Each scene shows the same named points in several views. A view is turned or mirrored, and shifted as a whole, has a little noise and may leave points out.
In the rows, 128 means zero.

Scene 1
View 1
z62: [158 128 135 139 100 148  92 178 125 169 108 162 142 160 113  89 144 128
 131 102 141]
z163: [160 142 143 107 140 135  50 138 135 173 127 180 173 193 145 125 109 133
  92 104 173]
z291: [155 147 130  92 144 116  95 142 132 176 158 166 154 183 123 140  95  90
  99 110 162]
z29: [144 158 138 130 139 137 107 128 116 143 126 159 105 173 103 124 121 103
 113 121 137]
z593: [159 150 130 141 146 113 112 136 113 130 124 168  92 145 122 112 131 103
 115 106 136]
z34: [168 141 140 129 149 120  78 134 122 145 118 177 132 163 145 118 126 124
 109  98 157]
z168: [160 150 146 122 150 133  87 113 119 146 118 168 132 182 134 132 121 118
 121 108 152]
z63: [162 148 133 116 153 113  93 131 121 149 136 172 127 166 135 129 114 104
 105 105 155]
z293: [164 131 144 108 116 149  83 153 132 183 122 163 176 193 128 118 121 123
 132  99 161]
z328: [126 173 133 136 130 149 100 135 116 143 126 156  88 174  80 116 119 104
  88 136 128]
z413: [154 133 141 107 104 159 108 162 130 188 126 149 167 193 104 116 123 109
 143 109 148]
z568: [164 141 124 104 147 100 115 150 126 161 153 167 133 156 131 130 110  85
 113 102 152]
z361: [152 142 132 117 127 133  79 159 130 172 131 170 149 174 122 113 115 117
  97 110 157]
z193: [160 147 135 134 149 120  75 133 122 142 119 179 122 160 139 116 125 124
  96 104 153]
z905: [148 158 131 148 140 125 124 133 108 124 120 160  74 146 102 113 135  99
 117 117 125]
z27: [149 167 139 124 166 120  97 101 114 129 133 167  97 172 122 139 110 100
  95 121 146]
View 2
z291: [156 112 128 128 150 148 127 147 146 131 103 127  85 121 174  85 101  86
 130 150 136]
z328: [104 102 118  91 116 100  95 132 133 136  71  92 106 133 189 136 120 122
 156 132 135]
z593: [137 109 140  83 114 113  92 135 137 121 101 121 113 131 146 132 139 117
 156 127 113]
z29: [124 109 124 106 119 117  96 127 141 122  84 106 106 125 170 129 117 111
 154 136 134]
z168: [131 115 127 131 142 136  97 127 151 112  95 112 106 115 144 120 114  92
 161 148 139]
z34: [131 112 139 114 155 134 106 141 144 115 111 121 110 125 123 116 136  98
 170 141 123]
z905: [122 108 134  76  98 100  83 129 133 123  87 113 115 132 162 143 138 128
 156 123 117]
z568: [164 111 141 107 130 140 120 145 137 125 110 141  93 128 160  98 118  99
 128 135 122]
z163: [122 107 125 148 195 157 130 150 146 123 111 112  96 121 134  94 116  78
 171 157 144]
z413: [114 103 116 164 137 152 143 115 112  97  86 130  92 137 163 126 108 100
 126 134 159]
z27: [144 119 131  89 125 113  75 140 168 135  91 100 107 110 165 113 115  98
 166 152 123]
z62: [ 93  95 126 135 146 138 142 126  98 102  97 129 106 153 139 139 141 119
 152 118 141]
z293: [118 107 122 163 162 160 142 126 123 103  99 127  95 131 139 115 114  87
 145 143 153]
View 3
z291: [107 133 129 120 137 134 133 136 151 128 115 153 103 142 143 138 127 160
 140 155  97]
z293: [ 87 138 119 138 141 131  97 100 146 160 115 132  88 168 133 134 100 158
 151 183 132]
z328: [135 153  97 163 124 158 110 125 145 116 106 191 132 154  90 127 125 135
 138 116 153]
z163: [125 138 128 117 155 119 114 123 121 168 117 140  86 156 132 112  94 179
 152 173 126]
z62: [102 175 130 172 143 147  96  83 152 161 114 146 109 174 125 142  95 123
 149 170 161]
z34: [141 170 125 152 156 137 137 122 137 158 129 132 102 155 107 132 110 163
 129 166 140]
z361: [117 152 132 137 143 138 113 115 137 149 112 155 105 156 134 129 103 147
 150 158 133]
z413: [ 70 136 111 151 127 142  89  93 165 144 106 143  96 170 132 144 110 138
 153 175 131]
z29: [126 154  99 164 132 151 123 124 153 126 118 161 120 153  93 139 129 147
 128 139 141]
z568: [114 163 137 142 142 144 148 131 161 128 124 142 110 143 136 155 134 146
 125 157 106]
z63: [131 159 124 143 146 139 142 133 146 139 126 143 108 148 114 138 123 162
 127 157 122]
z193: [148 172 126 151 155 139 137 127 133 155 127 143 111 153 107 128 110 160
 132 154 144]
z168: [120 142 101 148 138 137 125 125 145 144 123 140  98 157  98 133 122 171
 130 163 133]
z593: [142 186 120 175 146 155 145 125 154 134 130 149 125 152  94 150 129 140
 117 143 144]
z27: [155 157 106 147 142 144 150 150 140 126 126 158 117 139  93 130 135 169
 119 135 127]
View 4
z29: [146 107 169 133 134 140 137 112  96 105 121 163 153 124 144 130 134 138
 133  99 130]
z63: [141 126 135 127 143 140 122 126 118 107 115 163 156 122 115 152 141 142
 137 102 129]
z163: [121 166 110 162 154 132 126 135  95  86 112 157 176 121  77 144 123 153
 139 112 146]
z593: [162 104 159 116 131 136 129 120 119 133 109 157 134 112 140 146 128 128
 139 101 127]
z905: [165  90 180 114 126 137 137 110 110 135 114 157 128 113 161 131 125 127
 136  97 129]
z328: [139  96 175 125 126 135 139 101  83  95 123 161 146 117 154 102 117 152
 111  89 136]
z361: [132 134 142 152 133 131 122 122 101  88  96 153 168 114  89 137 117 141
 125 108 128]
z568: [145 113 143 124 132 146 111 121 133  95  99 165 169 119 106 165 155 133
 131 102 109]
z27: [143 115 139 110 149 145 133 119 107 111 139 175 146 126 155 139 148 153
 136  93 145]
z293: [128 149 152 187 142 133 133 124  91  86  96 151 185 125  77 148 126 128
 147 118 119]
z193: [147 135 128 130 144 131 126 132 109 122 114 154 143 112 114 142 117 140
 139 106 144]
z62: [149 126 176 175 122 121 136 121  94 111  77 135 157 107  91 133  95 115
 136 119 117]
z168: [138 137 148 152 152 143 138 122  96 106 125 164 164 129 123 146 142 142
 151 108 138]
z413: [131 129 183 192 129 136 138 111  87  77  90 151 189 127  91 141 131 122
 141 115 106]
z34: [148 141 130 139 147 134 129 134 113 124 113 154 148 115 108 152 122 136
 148 111 140]
View 5
z193: [142 103 131 129 120 131 128 154 117 117 126 166 120  96 143 142 112 101
 143 133 116]
z291: [157 106 121 112 111 121 126 188 147 118 161 146 122  66 104 134 140 106
 122 128 123]
z63: [149  96 132 119 113 124 128 164 126 107 141 164 126  88 134 140 124 103
 132 123 115]
z905: [114  83 124 111  98 120 161 107 131  85 131 174 140  98 160 133  96  88
 124 139  96]
z593: [129  88 130 120 107 133 150 131 121  90 131 172 133 102 154 142 104  89
 126 130  99]
z163: [157 125 147 131 131 114  97 184 110 146 123 149 110  77 111 124 133 129
 144 124 137]
z361: [134 124 132 129 121 127 128 160 126 133 128 142 114  76 114 126 124 106
 131 139 120]
z34: [146 104 149 131 124 128 120 158 102 113 122 167 122  98 141 136 118 109
 135 123 115]
z568: [149 103 131 125 115 143 147 175 131 100 152 147 124  87 119 143 134  88
 116 126 105]
z413: [120 132 155 118 120 117 143 146 127 119 132 118 123  61  85  94 139 114
  94 134 108]
z328: [107 100 106 100  92  97 143 107 155 119 131 167 129  72 141 120  93 104
 136 151 115]
z168: [144  98 149 110 114 104 119 152 120 107 132 164 131  79 128 116 123 122
 123 117 119]
z293: [137 133 159 127 129 119 124 163 111 129 123 127 116  70  92 104 139 121
 110 126 119]
z62: [107 138 152 143 126 138 152 125 105 124 104 127 116  88 113 111 118 101
 113 143 101]
View 6
z568: [153 138 113 109 120 113 126 172  99 117 136 148 126 113 146  93 105 134
 155 134 101]
z293: [124 141 158 101 100 135 172 170 116 145 147 136 157 110 181  94 118 129
 115 133 116]
z291: [140 121 118  94 132 128 130 166 100 141 146 134 129  99 165  81 113 140
 150 138 110]
z63: [163 140 118 118 126 116 146 159 113 123 152 134 124 104 146 109 114 136
 145 124 117]
z62: [116 169 181 120  90 112 173 177 114 121 130 143 151 131 151 122 127 111
 129 121 123]
z34: [164 158 123 125 114 114 167 159 126 115 158 134 126 108 150 116 115 135
 127 118 132]
z593: [170 157 132 139 118 100 146 158 112 103 139 140 122 118 112 136 116 127
 159 114 106]
z905: [170 154 152 149 124  99 144 152 109 110 137 136 127 118  95 152 127 122
 172 107  94]
z328: [143 134 171 131 145 112 143 144 102 144 144 116 127  99 107 142 150 123
 181 108 114]
z29: [149 135 156 126 127 120 149 152 109 138 146 129 138 105 127 125 132 129
 158 118 102]
z163: [135 143 127  97 120 131 170 160 124 145 165 120 131  93 186  90 122 141
 114 129 155]
z413: [115 133 179 104 100 136 162 173 108 151 136 143 169 120 167 100 122 123
 132 136  89]
z361: [125 147 147 106 118 118 155 168 109 133 144 131 132 108 162 102 126 128
 138 128 134]
z193: [160 159 124 126 121 109 162 159 122 115 155 129 119 106 144 121 121 133
 136 116 140]
z27: [183 132 117 134 145 117 142 139 116 130 161 121 118  90 118 128 123 143
 163 113 110]

In a view up to two points have been moved. Name them for each view, in the order of its rows, or write none.
view 1 => z168
view 2 => z328
view 3 => z27
view 4 => none
view 5 => z193, z568
view 6 => z29
